Each row is a point on a landscape with many peaks, with its height.
A climber steps from a point to the highest of its 6 nearest points, and stops where none of them is higher. Distance is the straight distance between rows; heights are no part of it.
topum: [120  96 130 120 164  94 107 142 134 129 164 118 153 137 147 149 156 111
 133 151 126 143 121 133 112  97 170  70 119  45]  (h 403)
por: [170 189  99 146 128 148 117 118 144 119 102 152 103 119 158 120  99 109
 132 142  99 106 141 104 111 142 152 131  85 181]  (h 366)
dudut: [116 112 149 121 117 143 143 151 134 110 136 151 151 133  87 121 127 159
 162 113 192 116 131 125 166 117  52 172 138 146]  (h 647)
bibi: [108 201 128 156 132 102  29 120 124 122 121 144 154 112  92 127  38 206
 117 186 147 160 140  88 140  88 176 125  92 173]  (h 569)
zusu: [119  83 140 153 127 133 175  68 110 165 147  76 150 167 168 157 190 110
 115 101  67 147 144 144 139 182  90 126 124 123]  (h 653)
dani: [ 84  75 138 151 156 125 169  76 119 182 154  67 146 158 170 172 177 111
  94  82  67 183 147 137 125 167 107 121 128 100]  (h 651)
kekel: [119  92 125 144 102 152 178  56  99 162 121  79 142 178 156 136 192 125
 110  97  67 141 150 141 145 198 111 152 143 133]  (h 646)
keb: [105 159 150  88 153 118  63 158 111 128 135 155 148 119  83  97  96 157
 130 176 149 132 106 117 122  64 140 122 136 108]  (h 327)
pezur: [161 114  97 144  73 189 167 116 138 104  83 166  90 116 108 125 126 134
 131 100 146 115 144 163 108 180  81 148 135 175]  (h 631)
teb: [133 116 127 126 117 115 184  75 111 158 128  82 115 156 178 118 168  86
  89 106  46 134 141 121 129 188 187 146 158 106]  (h 565)
tepeb: [156 155 122 133 149 104 161 114 125 141 150  95 114 157 191 127 148  90
 108 123  89 107 142 115 124 149 167 126 137 113]  (h 428)
Zuvar: [182 147 103 130 112 159 144 101 132 125 110 123  91 141 162 113 128  99
 133 123  83 100 137 112 113 179 166 140 129 155]  (h 161)
zodiz: [141 132  97 126  78 207 128 127 129 115  78 188  75  73 102 129  92 111
 137 105 140 138 131 167  95 167 121 123 116 201]  (h 492)
Kib: [137 135 125 134 162 108 148 118 138 138 155  79 136 142 196 135 156  89
 102 136 102 125 132 115 126 140 150  95 122  93]  (h 477)
vut: [160 132 117 130 107 169 174  87 130 109 106 139  95 127 133 111 158 117
 136 117 125  95 136 142 119 172 101 147 130 158]  (h 581)
tum: [148 140 124 133 130 137 172 100 125 135 133  98 112 147 161 119 161  99
 125 125 106 104 140 128 129 152 122 123 112 113]  (h 618)
Dap: [141 128 135 132 126 140 149 123 131 121 145 114 144 147 125 120 145 115
 134 124 143 112 124 140 142 135  73 127 124 120]  (h 645)
miz: [132 124 137 115 151 103 125 155 133 123 154 111 155 136 131 132 146 123
 141 131 139 117 115 134 138 103 102 110 109  98]  (h 562)
Pepo: [110 119 116 135 177  58 106 141 145 130 180  84 138 107 238 169 130  92
 108 129  80 167 156 116 134 121 249  94 150  65]  (h 471)
Vusu: [111 119 142 103 142 111 133 152 130 139 158 122 158 150 103 120 150 118
 146 133 151 117 118 135 146  97 104 108 122  94]  (h 583)
Rul: [176 133  86 129  88 191 135 107 139 100  79 190  66  72  97 138 106 105
 123  98 108 140 142 160  84 169 131 123 126 194]  (h 667)
lofu: [169 129 103 130 108 135 184  69 114 132 112  89 100 167 178 115 168  85
 112 106  60 119 155 125 119 182 172 154 162 129]  (h 486)
bikup: [138 107  77 120  70 195 111 122 138 124  84 209  81  44  72 149  93  96
 112 105 166 168 127 194  99 169 138 119 122 210]  (h 344)
nen: [144 153 138 110 165 109 110 160 130 133 153 118 153 132 117 116 128 139
 126 156 149 113 114 132 130  89 109 118 121 108]  (h 413)
pomos: [157 178 130 123 138 127 113 145 138 121 125 135 129 123 143 120 111 122
 127 143 139 100 121 113 128 105 126 116 113 131]  (h 349)
sevu: [116 119 145 116 118 147 126 160 151 103 125 165 125 113  77 107  95 177
 164 116 195 135 113 123 159  94  71 194 153 167]  (h 567)
Kosob: [106 185 143 114 126 110  34 146 101 117 117 156 157 109  50 106  50 205
 131 168 148 141 133  81 138  83 176 133 127 164]  (h 545)
gili: [ 89  65 153 170 140 133 158  79 110 176 159  94 167 155 162 185 185 125
 108  82  79 168 156 144 130 179  61 112 126 114]  (h 660)
vaves: [124 106 123 132 121 126 187  79 115 160 132  64 125 156 174 139 187  86
  92  99  61 131 146 143 130 188 142 150 149 105]  (h 639)
Tuk: [102  94 130 143 159 109 170  91 126 163 160  74 146 154 179 168 166 107
 104  90  72 158 149 126 125 157 121 109 121  84]  (h 642)
ges: [123 101 127 131 172  86 149 133 136 136 164  78 122 113 230 157 142  89
  96 113  87 161 146 139 131 127 203  89 135  77]  (h 518)
dise: [141 171 129 112 153 123  98 157 123 126 162 142 144 132 106 104 103 134
 126 174 147 112 121 101 130  79 132 120 105 121]  (h 404)
bil: [132 111 147 149 111 156 161 134 139 121 148 139 138 163 110 136 144 143
 163  92 163 108 132 140 153 151  38 155 138 157]  (h 661)
vozu: [101  71 127 114 156  73 102 150 123 136 128 131 154 125 137 150 160 123
 137 163 121 137 113 129 100  90 172  66 127  47]  (h 431)
Rona: [161 184 118 136 172 107 107 122 138 145 156 102 122 141 189 123 124  98
 130 163 101 105 133 102 124 117 172 109 122 126]  (h 483)
vot: [153 163 118 116 145 117 152 123 136 127 147 115 134 146 143 116 132 110
 125 142 128 103 120 132 132 106 102 111 109 109]  (h 501)
Digu: [109  84 111 123 185  52 117 139 138 108 146 111 136 102 201 169 145 101
 122 134  89 176 127 127 115  98 222  64 136  51]  (h 444)
kob: [118 139 127 141  97 163 119 171 155 113  95 164  88  96  88 114  67 141
 135 109 189 119 114 134 146 116  83 163 125 190]  (h 321)
tav: [110 132 152  88 157  96  57 173  97 137 131 149 159 114  70 111 127 151
 117 180 156 105 100 111 115  71 162  88 140  82]  (h 523)
Vuv: [139 147 133 133 110 166 144 162 145 116 124 142 120 121  99 115 101 143
 146 113 169  93 125 137 147 114  84 162 112 162]  (h 576)
tuf: [131 174 105 147 109 153  91 163 140 117  92 162  93  86 114 117  66 131
 128 138 158 108 120 131 116 130 125 141 100 195]  (h 59)
Pali: [ 84 133 181  98 112 124  65 143 105  90  99 150 111 110  38  85  83 176
 147 150 173 140  94 115 168  61 136 184 167 159]  (h 176)
tud: [ 98  79 144  85 133  93 106 166  99 139 135 149 171 131  91 131 157 142
 155 156 160 136 104 143 129  73 143  93 139  70]  (h 441)
bagul: [117  93 129 162 119 136 185  57  90 156 120  87 141 179 152 153 186 125
 103  91  65 139 156 162 137 213  79 134 135 126]  (h 652)
bol: [117 145 119 140  91 154 117 164 141 104 108 162 108  98  84 113  58 148
 132 126 187 116 117 130 147 110  93 169 119 178]  (h 222)
gari: [104 126 141 113 118 143 102 172 141  95 111 150 112 103  62 106  85 156
 140 127 189 137 112 126 161  84  99 188 141 174]  (h 392)
Ved: [133  94 150 141 147 106 149 117 130 149 170  86 158 154 149 155 170 118
 133 106 126 151 135 143 123 131  74 111 127  84]  (h 657)
Mezut: [ 95  65 153 179 121 151 161  77  80 180 162 100 154 170 159 170 168 126
 114  76  62 154 142 138 152 180  44 119 123 135]  (h 654)
Korob: [130 135 123 127 179  73 117 140 129 129 171  95 131 109 203 150 148  96
 116 154 113 141 119 108 128  99 190  68 123  74]  (h 438)
Mul: [117 194 130 162 120 125  34 144 129 120 108 139 144 115  88 112  35 180
 130 153 142 130 128  94 136  90 156 130  85 184]  (h 568)
kosu: [105  76 142 151 147 118 159 121 129 164 150  91 152 149 168 158 166 112
 121 109 103 151 136 145 120 147  96 106 113  82]  (h 650)
non: [154 124 111 122 101 140 190  66 125 128 109  96 117 166 161 116 178 101
 110 103  66 120 151 147 122 181 151 134 148 137]  (h 600)
lunip: [162 145 122 125 102 156 165 115 141 125 124 122 113 140 144 123 137 114
 137 126 141  95 129 126 129 149  93 130 114 145]  (h 594)
Kel: [ 79  51 129 118 143  68 116 149 134 115 107 153 154 123 155 174 163 130
 131 134 113 168 109 131  97 101 160  64 114  28]  (h 361)
gos: [107  79 142 161 139 127 158  90 121 166 160  86 153 156 152 164 172 124
 127 104 109 156 139 138 132 153  81 111 123 103]  (h 662)
zevo: [199 155  94 126 106 174 154  94 132 114  90 150  83 134 143  99 142 104
 145 111  89 101 144 136 103 177 157 135 123 171]  (h 239)
dobot: [155 131 127 138 127 138 177  90 129 142 131  88 136 162 154 129 161 112
 128 119  93 117 144 133 125 171  91 134 113 107]  (h 648)
Mipuv: [128 128 114 113 184  69  83 147 120 122 156 118 148 123 174 150 145 121
 117 172 123 152 126 114 116  84 196  57 129  67]  (h 470)
Simi: [123 150 132  97 167  90  68 147 113 143 143 143 170 120 104 126 133 132
 128 185 130 109 100 102 119  81 161  82 127  85]  (h 723)
Pebim: [103  81 153 148 131 132 158 100  91 150 176 112 176 160 133 172 178 136
 127  94 129 139 129 139 153 163  41 127 133 118]  (h 665)
lada: [116  93 160 139 134 125 150 135 116 145 170 121 170 160 125 152 163 139
 142 107 144 140 139 135 148 142  52 117 131 103]  (h 663)
nise: [ 91 178 162  99 115 114  39 137  74 110 107 153 133 109  52 101  69 194
 133 172 133 143 110  89 147  58 173 156 152 132]  (h 464)
kudi: [138 158 122 144 110 161 131 142 153 117 103 142  95 110 119 112  81 129
 136 123 155  95 124 132 130 131  95 146 101 175]  (h 200)
nof: [116 130 168  89 140 121 103 171 121 109 130 149 143 128  56 108 132 168
 157 138 175 117 120 129 159  66  97 147 154 122]  (h 478)
serop: [107  77 136 118 173  70 115 133 132 117 157 110 142 111 187 169 157  98
 118 133  88 182 120 133 106 113 194  70 123  49]  (h 406)
ripaf: [154  92  89 136  92 134 182  49 102 142 110  87 123 187 125  95 203 128
  91  92  23 160 167 147 127 200 182 169 184 125]  (h 498)
Mup: [ 78 132 185  73 111 112  73 159  59 130  83 156 132 106  35  93 124 167
 140 181 157 118  98  91 133  80 168 156 192 119]  (h 203)
Bev: [150 183 100 153 141 138 105 128 146 120 111 133 126 127 146 120  86 124
 136 149 137  94 140 102 111 122 155 133  78 169]  (h 544)
muz: [ 93 175 159 117 115 119  41 147 104 113 119 148 127 108  43 103  42 190
 135 166 155 150 106 100 158  78 162 159 134 166]  (h 479)
zamo: [119 162 117 156  80 155  90 157 143 136  78 175  97  70  98 132  27 132
 121 135 159 130 113 126 135 145 150 128  96 214]  (h 79)
Zasu: [135 113 136 132 120 130 158 128 133 126 157 135 144 152 123 121 153 134
 149 124 148 108 133 140 153 126  65 143 127 116]  (h 659)
Bisu: [113 107 161 101 133 121 119 159 125 127 141 137 166 134  71 110 143 145
 161 144 179 127 114 130 141  88  87 141 147 100]  (h 552)
Luniv: [167 155 118 130 121 145 156 110 142 122 121 118 110 142 145 126 131 109
 133 120 119  90 130 136 122 160 121 125 109 142]  (h 459)
nek: [170 116 108 157  93 179 182  85 124 109  86 132 102 149 122 120 153 122
 137 106 113 106 147 151 120 201  98 143 138 172]  (h 630)
Gif: [118 188 137 145 124 130  57 157 131 109 114 149 127 102  87 108  37 175
 127 155 167 119 119  98 131 105 144 133  88 173]  (h 541)
nenos: [114 203 125 139 148 111  63 141 124 124 136 136 163 126  89 121  60 181
 116 188 139 129 127  86 126  63 164 114 100 139]  (h 577)
kezas: [161 175  86 137  99 170 106 132 149 116  86 176  78  91 122 126  90 118
 139 120 128 111 130 129 102 153 134 140  98 195]  (h 779)
Menor: [154 106 127 155  96 161 180  76 122 114 107 124 122 159 142 117 172 140
 144 105 106 109 151 149 128 198  85 135 135 154]  (h 641)
Vebor: [179 143 103 134 108 149 182  91 129 123 117 108  99 160 177 115 162  97
 116 111  49 110 150 122 118 180 173 134 147 130]  (h 358)
pev: [106  87 127 130 158  90 158 114 139 155 163  71 133 127 198 171 150  88
 103 102  70 173 140 141 118 136 157 101 121  66]  (h 595)
siso: [120 164 139 106 145 128  96 166 127 113 139 144 126 120  93 107  80 155
 125 160 160 112 113 112 134  90 117 145 115 137]  (h 196)
mar: [ 90  53 146 137 151  96 137 120 133 147 161 117 166 135 158 192 169 134
 131 102 104 180 128 141 103 122 107  95 107  52]  (h 551)
Vupe: [154 170 114 136 157 111 137 119 142 136 137 102 122 132 189 122 136  89
 124 135 104 110 143 105 122 149 155 114 119 128]  (h 377)
gebe: [130 143 130 121 129 145 139 155 140 113 136 136 132 137 105 120 122 143
 135 122 157  96 126 137 139 116  82 135 112 142]  (h 570)
Dalas: [139 134 129 127 144 117 162 129 139 144 148  84 137 152 194 140 152  83
 119 123 106 117 129 123 126 155 136 120 135 105]  (h 543)
Sug: [149 182 123 122 126 137 104 148 139 118 121 153 116 116 102 115  93 132
 131 146 163 117 107 135 135 104  87 145 103 154]  (h 95)
Laz: [131 182 134 132 130 131  88 150 152 119 109 147 116 116 102 108  70 147
 126 160 153 109 112 111 132  84 140 145 101 159]  (h 369)
keguf: [142 189 118 125 158 113  87 141 135 129 152 124 135 129 151 122 112 128
 127 167 139 106 124  94 119  97 150 112 102 133]  (h 533)
ful: [106 110 162  90 135  97 117 165 107 143 138 153 158 135  72 116 152 147
 153 149 170 133 114 134 145  72 108 128 145  95]  (h 511)
Zik: [117 106 126 119 171  64  99 146 121 116 153 127 144 109 152 161 155 108
 122 156 114 157 112 119 105  88 211  65 124  43]  (h 455)
deful: [106  90 151  91 135  88  94 176  95 134 118 155 163 125  89 126 149 146
 141 172 163 113 107 125 121  82 160  97 148  63]  (h 412)
zuvus: [127 123 107 139  73 183 119 139 148 119  74 184  85  76  99 131  71 126
 133 106 170 124 122 152 101 154 115 141 110 196]  (h 278)
bena: [106 136 162  88 139 113  86 163 116 115 137 140 141 123  53  98 110 161
 139 155 169 115 107 116 147  69 123 158 155 121]  (h 323)
San: [102 150 156  89 121 128  62 162 103 119 126 151 141 105  43 103  94 170
 139 164 151 121 102 107 145  65 145 140 151 131]  (h 237)
Taget: [101 106 157  80 132  91  66 181  84 148 109 143 156 113  72 102 150 157
 148 177 156 108  99 115 121  75 150 117 171  92]  (h 393)
gubet: [123 197 124 127 139 118  54 137 114 117 135 136 140 119  93 108  75 165
 123 174 146 121 113  95 130  78 150 126 104 144]  (h 561)
Pur: [118 170 155 107 137 114  58 148 103 108 132 148 135 116  76  95  76 168
 118 165 155 125 112  86 138  66 146 151 122 142]  (h 439)
Relu: [117 140 146 104 148 103  54 165  88 138 145 154 164 125  77 102 124 159
 137 182 159 114 103  98 125  61 163 109 144  91]  (h 495)
Gilu: [190 115  96 125 102 176 180  70 127 100 104 134  74 141 122  98 158 114
 139 104  67 122 147 150  94 187 145 140 143 163]  (h 384)
gogo: [121 179 130 114 172  91  59 147 113 124 157 125 149 127 121 125 111 155
 117 189 136 112 129  94 125  77 168  88 107 112]  (h 598)
lor: [112 122 138  95 149 103  97 158 107 136 146 133 156 134  94 110 146 136
 137 162 152 125 111 128 131  78 129 103 114  86]  (h 402)
vevu: [176 119 103 130  86 202 155  98 136 107  88 165  82 108 108 134 125 127
 134 105 132 113 137 163  92 176 110 144 139 179]  (h 574)
vel: [129 160 118 149 108 155 106 155 144 124  89 156 102  95  95 119  63 145
 124 122 168 123 112 130 139 128 110 154 100 186]  (h 120)
noza: [148 111 123 153  86 166 171 107 139 107  94 147 118 140 112 123 124 135
 135  96 151 102 135 156 133 184  68 138 135 163]  (h 649)
mireg: [133 110 132 142 106 170 148 142 150 114 133 145 118 131  89 117 117 154
 139 100 186  96 118 142 146 135  54 173 136 169]  (h 643)
vukef: [185 115  96 120  87 145 169  63 111 110 115 112 100 178 129  97 182 125
 121  90  36 157 168 148 117 184 194 161 179 131]  (h 401)
tanam: [156 162 124 125 123 139 124 144 134 131 144 114 133 147 122 110 125 123
 133 137 154 105 131 119 137 111 111 132 112 127]  (h 457)
sedus: [125  98 151 157 112 141 173  99 100 149 157 116 147 162 128 150 151 144
 144  93 130 110 140 143 157 178  39 138 138 134]  (h 664)
doveg: [ 97  61 144 145 157  95 159 125 136 150 160  87 146 137 161 170 167 112
 114 106  99 176 128 150 108 129 106  99 120  64]  (h 615)
nifo: [133 173  97 156 109 151  83 147 129 123  85 165 115  86 121 131  58 139
 139 143 150 119 116 117 107 135 157 137  79 193]  (h 118)
zakug: [114 133 114 142  77 170 130 156 146 116  83 176  80  78  98 127  70 132
 122  96 193 115 110 145 127 136  99 156 131 200]  (h 405)
vopat: [117 145 152 103 137 125 103 161 136 113 134 152 145 130  95 111 115 158
 159 135 168 116 121 124 141  86 101 142 137 123]  (h 449)
veg: [140 133 113 140  90 179 162 141 148 112  83 163  88 110 102 108  90 125
 132 106 168 103 127 163 128 147  85 147 113 183]  (h 445)
ragil: [107  92 123 129 162  84 137 124 149 133 174  85 140 123 207 157 163 104
 121 114  83 174 123 135 119 116 178  86 120  49]  (h 500)
muvok: [147 129 135 147 104 161 163 110 140 120 123 125 131 158 125 126 142 133
 137 101 156  98 143 146 137 164  57 141 129 142]  (h 658)
Pero: [113 110 140 152 108 169 148 149 153 109 119 163 107 130  93 131 108 167
 160  79 220 107 130 137 156 136  49 183 162 185]  (h 633)
Bute: [124 100 114 145 106 133 193  59 111 161 121  68 124 163 160 127 204 109
 108  91  53 147 153 139 145 191 142 155 160 116]  (h 638)
fude: [155 141 122 143 105 157 159 144 148 107 107 141 113 123 117 118 120 120
 143 110 158  91 120 140 120 134  79 155 123 173]  (h 474)
vinag: [145 186 118 140 136 128  94 145 137 117 121 134 120 107 126 119  75 136
 129 152 141 108 124 104 126 113 140 125  85 164]  (h 731)
Nepo: [173 173 106 135 135 133 138 128 144 121 132 109 116 136 175 126 122 108
 135 147 122  88 129 109 119 144 128 114 100 148]  (h 232)
boli: [ 85 134 178  95 115 128  86 145 133 107 104 156 102  90  48  89  85 172
 143 130 178 159 110 118 168  58 108 207 173 167]  (h 204)
sar: [115 109 111 154  85 175 163 144 153  96 101 168  91 114  91 129  94 147
 142  78 204 116 132 149 138 161  59 183 144 202]  (h 604)
Nazet: [140 138 124 104 174  83  89 144 116 128 159 120 157 127 125 128 137 104
 130 166 133 127 117 121 113  79 154  79 125  84]  (h 548)
velup: [103  55 150 110 140  89 135 140 127 147 151 124 174 127 129 155 170 131
 150 142 136 156 124 149 110  98 116  83 124  63]  (h 515)
gedo: [141 117 118 132 116 123 195  78 124 147 118  89 125 165 165 124 174 109
 110 108  68 120 147 135 129 188 119 130 135 122]  (h 640)
bul: [108 160 137 128 117 137  81 166 138 110 110 156 126 107  73 101  51 165
 131 149 160 124 114 124 155  81 117 163 122 167]  (h 169)
bugez: [103  55 142 129 141 102 141 110 132 157 158 115 166 147 142 173 178 128
 141 106 127 169 133 141 111 129  88  94 112  68]  (h 636)
peteg: [ 84 158 161  88 135 101  63 165  79 135 110 159 147 116  50  96 110 173
 125 196 144 121 103  97 131  82 177 137 156  94]  (h 322)
Buk: [142 197 101 151 187  89  83 131 139 136 159 115 152 133 171 130 116 127
 121 185 122 122 127  74 112  99 191 106 104 129]  (h 521)
Riva: [ 73  42 142 129 150  83 140 131 143 130 143 129 153 118 170 181 169 126
 134 122  89 170 125 146  93 111 143  87 111  32]  (h 317)
baro: [119 141 154 104 126 128 124 159 133 122 145 151 150 132  83 116 115 140
 155 137 173 115 118 135 149  86  67 162 140 132]  (h 603)
lagub: [126 112  94 129  67 188 128 133 132 113  70 195  74  64  89 147  96 115
 124 106 168 149 129 169 108 168 118 129 134 208]  (h 408)
viriv: [121 119 119 125 166  97 146 121 139 144 168  78 117 131 216 149 159  90
 104 111  78 148 147 119 125 126 178  97 132  69]  (h 516)
ger: [ 96  67 145 146 144 109 155 100 117 161 158 101 171 150 153 176 171 117
 123  91  94 166 138 148 127 156  85 112 119  89]  (h 655)
natup: [106 143 141  80 141 105  75 174 116 118 133 149 150 125  72 100 118 148
 148 167 159 109 112 115 129  73 141 125 152 103]  (h 291)
liv: [111 130 124 129 150  88 152 115 118 156 152  68 122 141 223 136 142  81
  80 101  63 140 148 117 132 174 230 124 160  88]  (h 719)
ras: [134 150 117 141 194  70 105 142 136 134 175  94 134 115 227 149 140  92
 110 141  97 141 148  84 136 121 225  94 155  95]  (h 443)
soz: [176 131  98 132  96 162 167  66 135 107 112 121  94 146 147  94 159 101
 130 116  72 129 142 138 124 188 149 152 142 150]  (h 468)
Dozu: [ 98 117 142 136 110 157 115 165 155 114  96 149  88  91  76 107  70 163
 143 101 198 131 114 139 153  99  81 198 143 196]  (h 481)
runa: [115 100 136 143 122 135 168 112 125 146 158 107 173 171 137 152 163 121
 145 105 125 133 137 135 138 140  63 119 125 110]  (h 666)
Nubef: [132  87 108 127  98 135 189  42  92 141 105  89 131 171 133 125 203 112
  80  77  18 168 164 134 143 199 152 169 173 131]  (h 579)
Gis: [147 115 122 148 113 144 199  87 119 131 124  95 131 152 140 144 158 117
 127 111 103 117 137 142 141 190  82 128 124 130]  (h 644)
gep: [139 145  92 137  86 189 114 128 142 117  87 180  81  78 115 122  90 107
 131 123 151 122 138 157 105 167 129 117 112 193]  (h 245)
dovup: [123 112 100 131  70 185 138 141 138 104  66 199  83  75  88 135  94 125
 124  93 188 134 119 160 116 159 103 154 128 204]  (h 465)
Gud: [126 114 141 126 159 107 152 135 142 157 168  97 139 146 149 135 162 106
 136 122 125 129 131 133 124 128  90  95 107  94]  (h 637)
bilo: [156 112 118 134  98 157 187  60 129 123 104  96 115 150 149 118 186 113
 130  98  71 118 147 155 119 209 125 149 143 141]  (h 629)
Mes: [137 101 140 143 133 139 161  98 133 155 146  80 144 150 163 150 169 108
 138 115 110 122 127 140 131 148 106 120 127 117]  (h 656)
Ramu: [111 125 121 137 191  71 121 139 145 135 175  86 131 110 228 150 133  93
 109 121  81 169 139 105 123 111 234  96 157  69]  (h 469)
fufe: [157 125 106 153  93 181 170 112 146 112  95 153  88 115 110 128 114 130
 140 103 138 109 135 155 111 167  82 148 124 170]  (h 602)
besup: [118  93 140 106 153  84 126 141 133 134 153 129 165 129 135 150 166 125
 148 150 129 148 115 129 117 104 134  85 118  69]  (h 489)
zed: [123 158 137 116 119 141 114 168 154 127 119 142 119 115  74 106  84 146
 127 134 185 112 107 126 145  99 108 159 117 160]  (h 277)
Gedu: [104 156 162  85 120 111  42 151  81 117 103 150 145 113  51  96 100 182
 130 183 154 122 113  97 142  70 161 146 149 124]  (h 347)
kupe: [102 132 174 117 110 136  84 157 144 100 102 153 110  94  56  86  55 173
 141 140 188 147  98 122 167  73 106 194 143 184]  (h 262)
bedur: [ 91  74 124 125 173  64 107 139 142  95 132 140 146 115 186 176 148 114
 125 145  84 181 118 125 103  99 202  67 109  28]  (h 422)
sile: [111 103 138 126 164  80 148 124 148 137 168  97 136 132 180 147 163  94
 103 123 104 170 131 127 113 119 144  91 110  65]  (h 494)
zugo: [118 153 156 105 126 133  82 154 118 108 116 147 121 119  66  93  82 163
 137 146 175 126 104 118 151  67 109 174 148 155]  (h 190)
zuk: [169 185 108 136 140 129 127 128 139 139 131 128 117 139 167 118 111  96
 126 146 118 109 131 101 118 132 158 122  91 137]  (h 383)
Saf: [173 177  97 139 114 158 128 120 157 128 104 152 100 111 147 128  96 109
 122 132 116  98 137 119 109 149 140 119  85 171]  (h 159)
zunur: [ 93  48 136 113 155  81 133 133 139 115 136 132 149 120 176 176 167 115
 133 130  89 187 115 149  97  91 163  74 118  30]  (h 296)
tumo: [139 123  99 133  86 197 153 122 140 115  86 173  79  99 105 119 108 135
 131 111 160 109 135 156 114 172  96 140 126 191]  (h 488)
pega: [108 107 149 136  99 150 145 165 142 114 129 159 119 129  90 114  93 163
 145  97 201 110 124 130 167 113  53 190 159 173]  (h 622)
Sezip: [133 122 110 132 141 109 166 112 122 170 143  79 111 152 209 128 159  72
  92 103  71 131 150 121 134 177 183 126 146  92]  (h 566)
fefun: [ 89  66 144 107 139  64 106 168 110 129 114 147 149 121 111 148 161 138
 141 155 150 129 104 129 107  85 168  84 132  50]  (h 397)
Sifu: [119  93 143 115 158 101 134 136 147 148 159 114 166 138 147 161 166 128
 135 140 124 156 120 135 130 118 112 102 118  82]  (h 584)
Tuvus: [113  93 119 135 133 125 184  70 107 168 118  57 124 163 180 134 175  96
  86  85  48 151 148 137 122 188 173 133 165  96]  (h 619)
Larud: [192 128 101 130  84 188 154  90 133 107  94 155  84 113 113 110 136 113
 135 105 111 110 137 148  93 187 135 119 139 178]  (h 487)
zakir: [158 158 118 127 137 119 147 111 135 131 160  97 126 139 175 125 144  82
 117 135 109 113 139 110 121 139 144 114 119 116]  (h 466)
Rik: [140 105 109 129 104 136 197  62 109 146 129  73 118 174 160 111 187  97
  83  94  34 139 157 134 133 193 181 152 168 124]  (h 586)
Zutub: [108 105 125 138  86 164 141 153 149 112  88 174  89 102  95 129  82 155
 132  78 216 127 133 136 148 134  58 190 164 194]  (h 585)
Suni: [154 163 113 130 170 106 115 153 135 122 166 111 136 129 166 119 143 106
 129 158 123 124 124 107 129 107 140  94 107 109]  (h 411)
kubuz: [143 144 101 128 143  96 157 114 127 153 160  77 118 136 223 127 152  83
  96 118  81 123 143 101 132 150 201 117 144 100]  (h 496)
ninat: [151 197 109 144 173 112  93 134 137 128 146 130 151 131 152 127  76 144
 124 174 126 108 122  86 118  99 154 107 107 152]  (h 526)
Pak: [167 176 116 142 120 159 126 131 148 123 118 147 113 126 129 110 100 120
 125 132 150  93 126 127 121 121 118 126 101 150]  (h 162)
nomo: [133 118 116 150  79 179 154 140 156 106  84 171 100 105  99 134  86 139
 121  95 187 109 126 152 128 150  68 171 127 195]  (h 555)

Where does a climber stop that starts at each point below?
muz | Simi
fude | runa
Ramu | runa
Pur | Simi
Gedu | Simi
Mup | Simi
Menor | runa
